Points on a hilly landscape, in no order, each with its height.
From any point a climber steps to the highest of the 2 points nearest to it. It stops when none of these is higher. Distance is the straight distance between rows; heights are no part of it.
ger height 414:  93 127 198 121 127 127 156 141 148 150 131 133 129 151 146 153 147 131 112 137  89 159 162 161 167  89 141 190
gilen height 496: 158 182  89 112 137 100 120 104 130 118 120 107 133 116  72 134 148 127 143 109 112 109 113 130 163 136  94 137
Pizi height 370: 118 139 116 117 156 137  97 148 164  85  94  98 127 170 103 149 175 122 150 147 103 147 163 158 201 157 117 100
nutu height 436: 109 118 106 118  60 150 115 185 137 137 169 185 141 154 140 115  58 115 125 120 169 103  95 163 132  89 102 143
larav height 473: 105 122 151 131  81 127 113 158 169 129 130 158 112 139 131 136 113 135 124 147 164 122 151 126 157 121 129 192
pem height 90:  68 125 143 100 110 105 108 141 136  91 155 135 124 128  94 159 166 151  99 115 136 122 135 160 213 122 120 185
rori height 631: 155 132 131 135 114 119 105 128 182 119 100 135 123 114 139 130 160 113 119 146 134 121 137 113 156 138 127 136
dazu height 18: 162 135 105 155 171 149 165 132 126 154 171 151 194 171 124 143 102  97  98 135 157 108 112 143 167 102  85 136
dif height 281: 124 122 178 128 153 132 156 113 121 138 107  96 130 106 124 134 150 141 175 153  81 163 130  84  75 133 188 109
Besus height 215: 163 159 121 122 118 104 148 107 139 140 108 120 127 157 143 140 139 106 122  92 135  83 113 127 140 131 111 129
losi height 516: 153 176  90 148 159 138 145 118 102 123 126 116 162  62 133 140 126 119 149 146  89 109 131 126 127 127  96 128
pimes height 410: 146 114 129 134 128 131 122 104 102 101 141 130 100  80 116 102 163 167 124 125 119 113 126 105  87 134 124 137
sut height 632:  62 122 135 139  91 138  93 179 124 129 158 163 110 220 121 151 125 132 102 146 128 154 142 170 145 112 132 165
Ponem height 293: 127  91 136 114 106 122  70 105  87 149 108 139 142 114 114 158 119 116 120 200 119 147 149 118 119  71 135 124
dem height 441: 165 157 150 188 148 129 112 115  84 121  81  94 183  54 155 153 106 100 109  94 128 112  97 141 145 115  81 104
lokuz height 374:  87  63 170 104 112 105 116 149 137  92 161 110  75 164 133 127 152 142 144 110 118 155 151 146 140 178 145 131
sesi height 345: 151 149 101 123 158 131 130 138 180  85 106 106 142 171 129 135 161 101 152 136 140 123 151 141 193 178 133 119
loduv height 80: 107 125 110 130 131 102 123 136 114 103 152 150 138 121  81 148 180 137 121 144 122 110 119 139 175 122 109 168
dafi height 698: 102  37 142 117 132 126  89 100  75 126 152 121  96 132 121 119 116 146 128 157 133 213 165 127 108 123 157 100
tani height 336: 138 153 144 155 174 157 135 131 143 132 105 118 164  72 112  99 148 166 112 159  86 175 141  66  98 155 148 127
ruku height 189: 142  95 152 103 105 112 142 130 148 130 126 147  64 183 142 112 150 112 178 116 119 179 156 136 106 122 123  88
Vumu height 583: 138  65 101 139 102 132 134 149 114 124 155 164 129 100 161 107 105  96 132 156 143  94 146 149 106 146 103 133
vug height 305: 142  93 113 115 107 149  54 104 114 159 114 126 114 127 128 111  81 147  74 143 139 173 126  85  97 114 119  62
rif height 434: 124 124 108 132 130 131  48 135 165 105  87 126 111 139 108 135 156 121  90 178 117 153 133 104 142 157 145 110
lalep height 259: 153  96 173 109 136 139 136  85 112 147  96  98 123 112 117 129 140 135 156 151 113 166 145 101  97  92 180 102
debo height 565:  67 130 110 151  87 109  80 154 123 126 150 169 128 187  98 148 146 114  94 157 120 128 137 159 158 100 101 149
Miva height 315: 125 124 122 121 128 136 129 145 209  86 107 158 123 186 158 141 155 106 145 134 169 119 150 123 170 168 150 118
deroz height 474: 110 153 119 151 180 125 158 129 166  96 131  87 140  85 106 141 126 122 160 160 111 126 144 112 178 192 167 139
Tisa height 486: 167 157 135 140 141 139 150  99 134 145 109 104 134  61 133  95 129 165 103  80 134 125 103  89  79 150 147 111
Rik height 626: 121 103 101 121 121 121  67 130 122 106 126 115  74 141  85 129 158 164  98 131 144 135 107 120 106 171 119  95
keruf height 514:  71 121 116 140  80 116  65 152 150 111 134 156 110 153 121 138 125 101 107 196 108 131 143 140 135 106 125 142
kofez height 399: 102 156 145  92 156 135 115 150 159 119  94  76 122 188 114 170 147 134 152 143  93 159 161 173 201 138 134 137
Vosel height 481: 157 133 125 141 165 111 204 102 146 154 143 144 159 128 155 126 115  97 110 129 160  85 141 135 157 113 140 135
guso height 533: 140 187 124 135 153 146 158 108 107 139 131 108 135  59 124 114 151 162 132 107 134 114 101 114  90 142 168 136
vibaz height 467:  85 111 151 145 148 130 190 147 130 121 161 114 151 157 114 127 150 132 145 140 121 106 135 140 130 163 166 174
Buga height 287: 147 107 146  91 125 139 126 114  92 161 106  93 116  93 135 131  97 135 139 134 127 114 108 128  67 117 149 101
ralu height 498: 139 109 180 104 131 122 117 104 165 121  74  87  99 122  98 123 183 167 133 111 123 176 128 110 130 134 182 106
tobuv height 482: 113 129 141  94 140  96 115 106 110 117 102 110 114 148 102 156 177 148 133 125 100 145 151 145 161 120 118 151
gik height 438: 122 128 168 149 163 131 176 134 130 144 159 115 143 145 116 147 162 124 119 132  78 159 168 174 176 104 127 183
Zofe height 337:  75  74 132 128 112 102  90 153  64 118 175 115  96 118 109 117 114 156 141 157 107 145 137 124  99 145 130 137
Foga height 599: 164 164  81 142 198 114 162  88 165  78 126  91 143 134 113 121 154 135 137 112 143 113 160 138 165 172 147 133
Kera height 549: 116 154 107 160 183 134 165 129 101 112 146 127 176 105 184 135 127 120 157 134 147  93 109  83 101 176 134 121
Dov height 433:  74 144 176  90 132 117 127 145 156 149 100  90 118 153 104 182 126 130 140 152 110 156 149 144 178 128 164 160
Puduk height 487: 116 160 124 109  74 163 124 172 136 157 122 181 146 163 125 144  73 119 120 122 148 110 102 153 125  71 101 159
diz height 400: 138  95 167 116 105 125 170 125 128 149 113 126 111  98 142 118 158 120 150 142 117 106 151 148 119  98 139 154
Fom height 455: 136 150 115 106 166 114 122 100 108 100 100  80 113 162  93 129 202 146 160  97  98 147 139 147 139 138 137 131
lanu height 412: 116 136 192  98 129 134 139 121 176 132  79 126 107 179 133 154 166 132 159 115 105 185 161 154 161  96 153 158
Limak height 557:  58 103 150  99  98 129  98 185 140  99 137 135 100 199 132 139 132 153 111 107 133 148 134 170 169 150 136 153
kefek height 420: 142 127 101 142 135 134 137 113  64 119 122 140 120 133 155 111 176 121 137 120  96  97 120 133  80 130 108 107
kud height 239: 151 126 167 111 100 144 168 138 175 155 108 123  89 168 179 113 107  97 169  93 152 121 119 128 103 129 145 103
lani height 485: 141 154 146 150 157 150 109 122  82 115  95 123 194  44 137 141 102 139  97 104 112 131  89 112 104 116  88  83
mor height 554: 114 168 107 130 179 121 189  99 162  87 136  80 120 126  97 138 151 146 150 113 122 121 160 175 201 160 147 149
rifo height 34: 115 109 120 155 147 143 153 166 142 143 165 154 179 208 134 143  98 104 102 152 176 102 123 126 136 128 136 147
vovu height 401: 117 101  97 100  71 140  97 176 121 142 158 182 112 109 145 106  42  95 131 102 162 100 114 188 128 103  92 121
Kalit height 158: 162 101 145 118 133 119 165 116 174 110 126 123  90 140 145 114 163 121 158 113 158 115 122  98 118 177 156 117
melo height 25: 121 136 109 148 171 133 170 141 118 140 175 147 177 179  94 143 118 127 109 148 159 110 126 145 157 125 119 159
lita height 718: 182 177 109 137 156 115 150  95 175 112 103  58 127 162 118 119 147  97 157  98  82 156 164 158 154 140 111 128
Kel height 488: 138 162 117 164 164 131 145 120 114 101 133 102 150 111 175 117 156 130 142  89 142 116  99  71  78 178 148  99
Vaki height 676: 186 183  89 153 170 125 179  84 148 106 137  71 151 139 139 110 128 104 138 104  89 132 161 147 136 150 105 131
movep height 371: 129 107 127  89  89 147 113 154 102 152 113 163 111 126 138 129  95 108 126 145 133 103 119 188  98  85  91 120
Tet height 596: 152 142 106 108 106  95 129 112 158 107 136 142 116 100 107 122 153 155 114 103 188  84 100 103 156 139 131 150
dipez height 204: 160 182 127 147 134 101 151  93 153 149 100  82 153 117 156 140 115  86 128  78 128  93 113 126 148 138 132 119
buvim height 576: 140 107 105 158 124 115  99 115 139  98 124 150 129 113 127 122 162 100 105 163 117 106 136  95 154 155 116 132
vob height 466:  96 126 168 162 176 122 208 136 114 144 185 126 162 142 109 148 148 138 108 112 123 147 155 178 179 120 172 188
Digap height 4: 170 196  91 143 130 136 117 118 153 143 101 135 164 154 153 150  90  82 124 110 120 132 141 152 188  98  58 153
Mulo height 450: 133 155 179 107 130 114 135 114 188 125  78  92 100 142 111 146 182 123 157 111 112 158 144 144 150 124 195 132
zabo height 472: 139 166 141 144 148 117 159  83 150 146 113  87 110  72 101 131 151 147 136 111  76 148 151 143 140 128 170 155
lidel height 536:  99 180 114 137 158 110 168 113 117 117 154 111 124  68  87 136 151 161 146 121 111 127 118 142 157 123 141 172
kifi height 222: 120 123 157 103 102 154 153 166 177 159 124 136  81 205 157 121 104 123 166 102 153 142 134 142 110 131 149 135
Bon height 588: 154 171 131 109 126 156 135 127 117 176  82 145 148 180 144 151 123 105 124 129 111 119 148 165 131  68 104 129
nusa height 138: 134  95 117 118 125 121 117 152 123 125 142 109  74 161 123 119 122 133 152 121 157 121 111 105  98 186 136 108
nis height 398: 162 126 126 154 123 128 146 111 121 112 127 137 149  43 163 126 118 117 103 108 162  81 104 102 129 140 117 111
geda height 402:  91 127 166 126 153 123 113 137 112 123 133  93 135  93  95 156 140 165 140 165  94 155 127  97 133 141 153 159
Nunor height 717: 121  93 136 121  93 126 155 174 121 135 163 156 165 122 121 121  92 134 133 155 147  97 113 166 128  95 118 164
Gime height 499: 151 133 133 118  92 131  92 132 144 148 106 143 113  83 138 128 108 129 106 129 150 103 104 101 119  98 102 128
kedu height 203: 110  95 175  89 112 117 140 143 134 142 124 121  80 206 131 123 141 129 173 108 127 148 144 134 113 127 137 134
feleg height 423: 111 115 170 103 154 111 158 110 136  86  96 104  99 152 110 139 220 134 161 106 102 153 143 138 142 152 155 117
duzop height 518: 111  90 150 121 107 113 148 144 192 116 149 148 118 144 145 115 122 135 123 153 184 111 155 121 168 139 157 177
pemum height 394: 117  93 108 115 115 120 118 114  64 129 140 139  99 153 140 127 142 124 143 147  97 111 124 132  82 118 119  98
daf height 139: 127 197  91 160 198 128 214 101 124 143 159 106 162 135 141 129 112 123 155 112 131  99 129 142 133 150 150 139
kamu height 249: 123  73 141 122 103 116  86 167 180 116 154 132  62 140 140  97 124 128 171 134 147 172 168 118 141 170 136 119
Mipir height 193: 147 171 154 130 119 118 125 121 142 168  82  90 153 100 158 159  94 106 118  90 130  94  84 117 124 118 133 114
bamit height 535: 137  80 102 154 103 133 100 135 110 103 148 163 135  81 160 109 115 102  94 155 134 104 122 119 108 136 107  97
Rirem height 635: 115  83 129 127  77 127 140 172 120 118 168 160 156 114 153 119  75 105 134 163 138  84 112 128 120 146 117 142
tes height 569: 153 130 141 154 138 144 175 142 202 156 128 159 142 182 139 132 147 110 130 127 161 128 147 142 154 120 145 163
zevop height 416: 163 192 152 141 163 133 134 102 120 142  89  63 188  87 112 110 104 149  85  65 110 159 124  92  92 137 141 103
rim height 540: 121 178 135  99 103 142 119 141 136 179  94 150 142 141 121 147  93 110 125 140 123 111 124 151 138  57 102 145
rep height 519: 152 130 137 140 124 148 181 135 163 156 119 156 146 140 154 129 118  98 123 150 149  92 147 144 153  96 139 169
kitir height 359:  77  96 146 122 103 115 127 160  73 119 162 126 142 111 117 129 116 153 151 167 108 111 120 133  96 130 131 147
zuted height 30: 124 111 109 125 105 132 119 125  95 116 157 178 152 106 160 128  88  80 123  86 180  76  58 148 139 107  80  90
kefu height 7: 188 170 102 157 152 149 153 111 166 133 138 102 148 174 138 135 101  88 123 129 106 142 148 153 176 114  79 150
bav height 41: 120 117  95 118 121 139 169 126  77 110 170 184 153 123 150 115 106 115 128 102 167  67  81 156 112 119  92 110
girul height 190: 153 133 130 105 118 141 184 138 127 170 159 155 128 155 123 120 118 134 110  97 176  93 111 165 134  89 125 164
gamo height 630: 173 178 120 105 137 121 138  94 145 167  85  95 141 168 121 141 129 102 139 120  88 134 159 155 140  80  94 134
kap height 461: 163 105 113 128  78 131  86 139 137 136 129 152  96  73 159 109  84 115 108 102 163 108 106 119 121 127  82 107
bezek height 353:  63  60 148 111 112  90 107 166  85  96 178 112  95 127 132 118 136 164 136 108 104 158 146 138 118 166 140 159
gamas height 449: 166 134 132 158 173  96 196  82 164 134 124 136 156  89 183 123 133  93 125  99 159  83 138 108 145 135 169 119
raf height 224: 142  80 105 148 111 100 104 140 121 135 164 139  65 103 123  96 137 146 137 103 150 128 144 131 130 157 108 134
larom height 470: 101 117 108 155  94 127  68 146 171 100 111 153  95 152 141 150 153  99 100 182 113 146 147 126 143 146 142 116
meduz height 178: 174  83 128 129 111 120 146 123 135 112 135 141  85 153 139  95 167 106 177 110 117 136 149 126  91 137 116  84
muba height 235: 104  67 111 142  97 102  89 165 129 118 167 149  62 119 133 101 130 126 137 141 126 155 170 143 135 149 117 142
zakel height 624: 109  99 140  96  65 116 120 166 125 122 159 155 145  68 103 115  90 127 151 146 131  92  89 154 127  87 115 139
res height 513:  97 157 114 141 181 126 169 114 141  76 144  73 122  82 110 149 150 160 159 144 106 136 157 154 199 186 169 151
tibak height 318: 141  85 128 125 117 143  74 103  85 145 109 144 138 103 141 137 108 105 105 186 112 138 127 106  87 101 135  90
fen height 307: 124 168 165 157 180 149 145 122 145 143 111  93 145  74 116 116 170 160 165 151  76 174 137  99  86 144 196 122
Tebav height 272: 137 100 167  80 109 147 132 119 119 171  86 109 107 131 146 130  91 116 155 147 122 111 131 139  83  96 151 118
fot height 10: 148 179  87 138 124 126 106 122 133 128 123 164 162 133 132 145 110  85 118 107 140 109 105 130 181  92  66 119
gutok height 180: 165 150 161 118 114 123 130 113 148 158  72  81 130 146 166 141 116  89 142  89 126 117 103 112  94 121 156  85
fos height 542: 147 179 112 148 178 163 102 118  85 128 110 124 188  73 131 115 122 156  98 124 102 164 110  86  85 118  94  95
kef height 429: 101 150 120 134  92 155 100 136 158 117  95 185 108 205 147 149 126 119 131 130 103 162 177 143 120  89 128 144
Rosu height 396:  92  93 169 118 140 109 148 148 128  81 133 104 105 158 121 138 185 139 148 128  98 137 144 134 142 176 150 131
mim height 366: 149 124 136 146 173 146  89 118 125 128  90 123 163 117 112 104 144 147  89 141  89 170 132  56  97 155 126  94
demer height 512:  51  99 158  73  86 106  81 166 131  96 145 131  86 151 120 156 123 160 114 124 134 162 130 151 157 140 126 149
fivi height 384:  94  81  99 123  79 112  68 167 102 148 172 140  95  93  98 102  68 137 135 146 133 145 122 127 108 114 104 104
kirug height 169: 166  94 134 138 141 124 180 122 128 109 145 122  78 127 159  91 164 129 183  94 130 134 137 108  75 162 133 106
Debub height 375: 139  97 109  85  93 136  86 142 117 144 123 162 112  88 144 123  62  92 115 124 143 108 105 183  98  96  82  78
bep height 229: 134 146 122 129 103 145 133 135 145 154 117 149 133 182 173 138 109  97 118 101 160  91 105 138 127 118 101 131
dat height 553: 144 114 146 115  70 122 112 141 142 135 140 158 127  61 110 120  88 128 127 151 149 100  84 101 129  84 121 148
dipig height 214: 136  91  89 113 119 102 143 138 113 138 167 147  78 138 128  94 102 137 151  98 186  92 140 135 135 163  97 129
bubu height 13: 181 166  90 162 165 139 170 114 150 145 158 128 175 146 133 142  75  95 106 137 153 126 126 152 188  93  77 140
sogo height 571: 139 134 138 134 129 101 142 115 199 116 122 143 125 120 137 126 140 112 125 155 155 114 160 119 187 131 157 174
Pidi height 453: 181 137 159 130 118 135 117 102 125 145  90 106 147  63 140 107 104 142  76  66 135 119  93 103  90 118 126  95
Tuv height 122: 115 186  97 116 155 105 163 106 157 136 147 114 134 140  80 146 131 136 124 116 150 106 119 156 190 133 132 177
gatu height 562: 140 173  82 168 187 130 163 101  94 100 143 137 185  88 162 134 113 102 145 131 122  97 124 129 158 138  87 137
Legep height 430: 153  93 123 140 101 132 128 128 125 129 141 146 128  61 180 127  80 112 109  95 185  92  92 116 133 144  98 109
mag height 386: 122  97 200 113 108 137 161 143 115 156 121 136 119 140 141 117 152 129 141 144  96 128 165 179 137  72 125 167
tasik height 670: 187 178 129 124 142 107 138 100 175 154  72  77 129 157 114 136 136  91 171 115  82 155 165 150 146 100 137 127
tov height 202: 137 119 102 106  98 132 163 142 133 157 164 154  93 172 139 112 101 130 137  81 182  92 124 166 123 125 101 147
muna height 380: 146 123 102 142 134 141 118 116  96 108 151 157 138  78 124 104 153 157 104 124 130 122  89  86  89 134 107 115
gilo height 460: 183 145 145 111 108 138  94 104 136 159  86 125 138  72 112 120 120 144  93 103 142 119  93  90 127 108 102 116
navo height 497: 133 190 118 145 163 120 150  95 123 125 134  85 114  55  87 128 156 178 153 125  87 158 141 135 144 146 142 145
dimo height 306: 136  95 145 119 128 146 117 132 100 141 121 108 120  92 125 113  96 150 117 132 123 134 123  88  61 146 129 100
vif height 431: 104 164 125 115  85 117 119 155 186 122 124 157 140 123 103 144 111 129 122 157 159 117 122 119 177 102 129 188
nar height 644: 124 115 159 128 135 149 156 158 151 142 142 141 121 214 130 131 153 132 130 118 152 131 134 161 153 122 138 170
Vik height 532: 153 104  97 169 115 128  78 115 139 107 132 153 124 103 130 106 150 120  65 144 128 127 121  90 130 142 102 100
nuzan height 615: 117 143 100 156 178 129 187 119 103 120 142 141 195 106 170 134 112 102 146 146 141  84 134 114 123 137 116 141
Givi height 505:  91 115 171 149 170 126 204 140 152 125 157 119 138 183 109 141 169 137 132 118 116 138 132 162 173 149 178 167
ragal height 268: 132  80 161 101 130 136 113  87  69 144 104 115 143 103 117 142 133 132 149 181 108 163 161 111 112  78 154 129
zuso height 469: 100 143  94 121  92 137  67 111 135 120  92 164 100 194 149 150 112 105 123 148 110 150 152 120 111  93 129 108
Ziz height 262: 106 118  94 155  78 134  75 153 145 131 135 165  70 151 185 115  91  86 127 133 125 147 147 123 104 141 111 105
Fumag height 633: 150 161 100 158 139 106  78 107  80 121 105 111 159 113 132 146 125 111  98  98 110 117  87 106 115 123  83  86
tedib height 550: 111 133 118 117 143 165 120  98  77 130 108 162 183  97 114  85 102 190  86 150 118 168 120  86  71 118 101  75
zeru height 425: 170 132 156 126 113 126 176 104 160 160  98 129 115  88 139 110 140 113 137 122 130  81 136 146 109  98 149 144
Vuka height 43: 104  92  94 150 113 136 142 171 125 128 190 175 160 190 150 120  85 104 109 152 176  98 116 148 134 135 107 131
Voz height 112: 110 162 133 120 161 127 165 137 165 138 146 110 134 154  80 154 145 147 101 107 159 135 135 182 226 135 138 188
ruv height 255: 151  90 163  95 107 133 142 140 147 174 115 111  78 130 163 118  98 109 187 119 134 135 131 127  83 125 152 103
gusek height 407:  91  84 126 126  68  88  76 192 116 153 178 129  90 101 118 101  73 145 155 121 141 146 139 145 137 122 106 144
vut height 639: 168 194  72 160 188 111 167  82 146  82 148  55 141 123 127 110 140 130 158  93 112 133 166 150 132 178 145 121
nede height 51: 115  95  95 130 107 130 150 144  86 127 191 180 151 167 133 101  99 108 114 128 157  77  98 163 118 128 105 125
gikog height 448: 159 125 131 148 153 129 135 115  96 108 105 117 135 111 166 115 158 125 136 103 101 113 115  91  72 149 121  88
kuz height 699: 111 128 114 150 174 137 214 160  98 124 165 167 206 119 140 134  90 115 135 164 150  73 132 146 121 112 128 143
ful height 349: 148 115 124 174 124 149 112 116  99 120 134 137 150  82 147  94 117 153  70  94 124 139  98  85  84 171  91  85
tuk height 131: 133 189 105 144 160 118 184 103 134 149 136  99 154 126  96 137 118 113 148 115 113  98 121 139 156 139 136 149
loz height 551: 156  83 161 101 133 132 104  94 150 125 102  99 107 137  94  92 150 182 120 119 136 181 139  84  89 140 162  91
kivo height 101:  83 146 150 105 143 134 129 169 159 109 150 126 146 142 124 167 144 144  77 106 144 148 147 186 225 127 141 188
goro height 710: 136 119  98 114 126 117  64 108  99 121 125 122 116 129  88 115 140 165  81 119 137 140  89  80  87 131 120  71
Merov height 266: 120  88 144 125  96 123  97 159 193  88 122 147  82 158 149 129 145  97 168 139 129 163 143 112 132 170 144  97
lilot height 475: 147 154 130 137 159 150 124 124  90 134 109 116 159  64 122 130 126 141 147 168  86 121 126 108  94 118 121 136
sekav height 395: 140 100 135 137 143 139  55 114 138 122  92 121 138 136 103 128 135 140  83 180 100 177 149  67 114 140 134  87
lam height 391:  87 143 173 123 117 162 119 162 169 104  90 164 110 208 136 163 151 130 143 129 107 182 170 153 152 114 146 158
Batak height 739: 128 105 146 106 128 168  98 129  83 144 102 132 163  68 127 140  74 131  94 136 129 123  75 102  77 103 112  73
feku height 471: 174 186  98 108 155 108 124  96  82 130  98  81 141 108  88 135 136 143 142  99  99 123 122 121 114 109 112 131
rafu height 537: 148 168 107 125 126 107 107 108 130 114 131 121 143 100  91 124 147 137 130  91 156  98  67 102 144 129 107 129
kuloz height 437:  96 146 145 138 163 117 142 142 151 130 127  81 137  96 105 153 134 123 165 176  88 123 120  99 144 167 173 147
midu height 288: 107 130 131 125 101 145 108 157 199  73  86 165 100 164 146 137 153 118 163 132 138 156 160 122 157 151 153 117
Zaro height 417: 167 120 143 149 137 132 178 104 136 137 109 121 139  71 182 111 121 112 125  89 156  88 103 117 109 136 143 105
Limoz height 625: 123 101 106 105 136 137  89  89  68 134 130 135 112 120  94 110 120 185 100 136 125 159 111  96  81 117 128  89
Talik height 444: 160 203 112 132 170 122 120  99 103 135  92  75 160  74 102 118 127 164 114  90  97 148 120  95  91 113 148 114
nop height 328: 143  94 125 136 125 153  92 118 102 155 130 126 123 137 141 102  95 152  79 116 116 153 112  71  71 164 103  69
nov height 564: 108 128 195 129 156 159 169 158 157 142 139 121 126 205 118 156 171 128 114 105 132 175 136 174 170 114 175 162
penag height 352: 112  68 107 127  99 132  76 132  85 135 156 130 108  91 109 116  81 122 115 178 126 146 121 124  81 102 124  84
vov height 521: 115 172  87 114 100 124  39 108 128 134  80 139 128 153 145 160 117 104 120 143 120 139 120  92 132 104 118 100
nira height 666: 140 144 115 125 127 104 176  91 126 132 157 130 112  77  99 112 147 169 129  98 173  76 104 110 126 138 154 162
Zoti height 282: 118 120 108 133  91 145  51 130 136 140 117 143  92 139 157 128  80 107 100 136 139 167 123  95  98 124 118  83
gitu height 369:  95 103 163 114 162 134  86 128 120  99 102  90 124 120  91 147 164 171 131 165 104 164 130  82 123 163 162 117
boder height 451: 174 158 138 144 141 103 163  95 140 163  95  95 121  78 129 127 147 117 142 115  79 110 148 133 125 109 150 134
Filu height 61: 100 106  86 134 108 112 135 126  85 106 180 180 120 134 105 102 152 120 126 127 138  90 111 135 132 124 106 134
Refi height 555: 112 129 121 116 144 164 108 104  78 133 133 142 136 114 113  83 139 206  98 146 126 184 129  94  56 130 129 105
vivaz height 20: 114 140  99 152 101 122 103 127 115 119 137 182 154 123 156 138 112  68  97 105 160  88  82 136 158  96  72 101
Lal height 637: 124  97 125 104 141 179 110 118  64 131 120 150 143  75 128 105  66 155  83 137 119 149 113 120  58 119  98  65
nini height 468:  64 140 165  75 103 110 103 151 138 134 109 112 110 150 115 177 140 148 128 130 136 135 121 144 161 132 145 167
vepa height 439: 149 132 134 127 140 129 110 103 106 137 103 120 138  92 104 128 160 152 127 146 112 129 139 107 110 120 127 133
Zafu height 175: 135 124 133 118 109 155 160 169 131 170 181 163 150 151  93 116 109 145 115 115 197 115  92 172 144  72 132 170
loko height 148: 151 105 143 117 118 120 127 126 163 136 116  96  75 130 129 109 137 142 149  98 153 141 115  94  96 158 148 107
Biga height 724: 129 131  98 157 122 122  71 105  64 112 128 138 159 102 130 123 123 116  67 132  98 138  81 101  85 120  97  53
Ribal height 427:  96 107 107 126  82 138  89 131 112 144 136 155  78 183 151 127 110 109 121 163 114 150 171 164  97  81 128 125
kanid height 71:  98 107 110 153 121 108 151 143 103 101 193 187 164 139  92 118 155 124 110 149 138 103 118 143 169 106  99 167
funa height 595: 118 174 117 142 162 116 162 109 129 116 146 115 125  64 102 129 149 155 139 115 151  99 118 107 128 162 179 166
tik height 570: 102  90 107 110  93 111  69 126 111 113 139 123  65 163 109 130 135 150 112 137 129 148 135 132 119 123 123 114
kugaf height 435:  88 104 137 113  63 119  91 182 144 121 151 148  94 123 135 118  83 153 136 145 151 141 137 130 136 122 122 165
somiz height 393:  85 148 116 126 129 126 148 157  85 107 165 123 151 110 112 135 122 137 158 156 123  96  96 108  98 148 140 153
gudo height 397: 106 102 107 115  71 139 104 161  99 153 153 163  85 171 136 115  98 118 129 137 129 126 142 190 109  85 101 128
zuvi height 157: 129 161 134 135 172 121 180 114 120 131 115  86 130 150 123 137 172 125 175 116  84 126 131 121 107 146 162 117
nime height 623: 116 149  99 145 149 149  87 102  58 123 124 151 167 101 116 113 122 160  70 142  94 165 106  84  77 114  99  63
Ral height 168: 148 147 141 124 154 114 147 109 120 138  83  78 138 152 137 134 152 102 160  83 100 136 107  98  86 141 167  80
veb height 432:  80 126 115 131 156 112 171 150 112 100 166 128 155 156 125 135 135 145 152 150 144  85 113 106 128 171 141 157
fugu height 824: 118  86 144 143 128 139 200 176 110 143 171 149 198 135 123 128 102 127 128 168 140  89 112 168 124 110 142 168
kato height 610: 125  61 154 117 139 140  99 100 106 131 123 118  99 141 108  93 128 180 121 143 125 202 161  83 101 146 145  93
mumu height 577: 155 174 104 132 130 112  73 121 117 135  87  98 156 141 134 157 108 100 131 136 109 131 113 106 139 115  85 103
funip height 244: 118 125  98 133  82 141 113 146 134 141 126 176 108 196 186 131  95  92 123 118 152 114 126 138 104 134 102 112
zisa height 147: 126 184  98 154 188 133 195 110 111 121 146 100 146 144 146 127 165 121 177 109 110 124 140 129 113 170 161 141
tiza height 523: 114 103 146 103 107 106  75 108 117 120 101 123  76 160 130 145 164 140 125 143 127 157 146 127 134 110 135 141

Call two points neighbours if one is among the 2 nearest of the other. Go from one point of each pair to the other, from neighbour to neighbour, staying as high as possible. Name the lowest point that can't be avoided.
Biga, nar | pemum
lita, goro | movep
Givi, nuzan | nis
nar, dafi | lam
Biga, Batak | tedib
nira, fugu | Pidi
fugu, rori | Vik
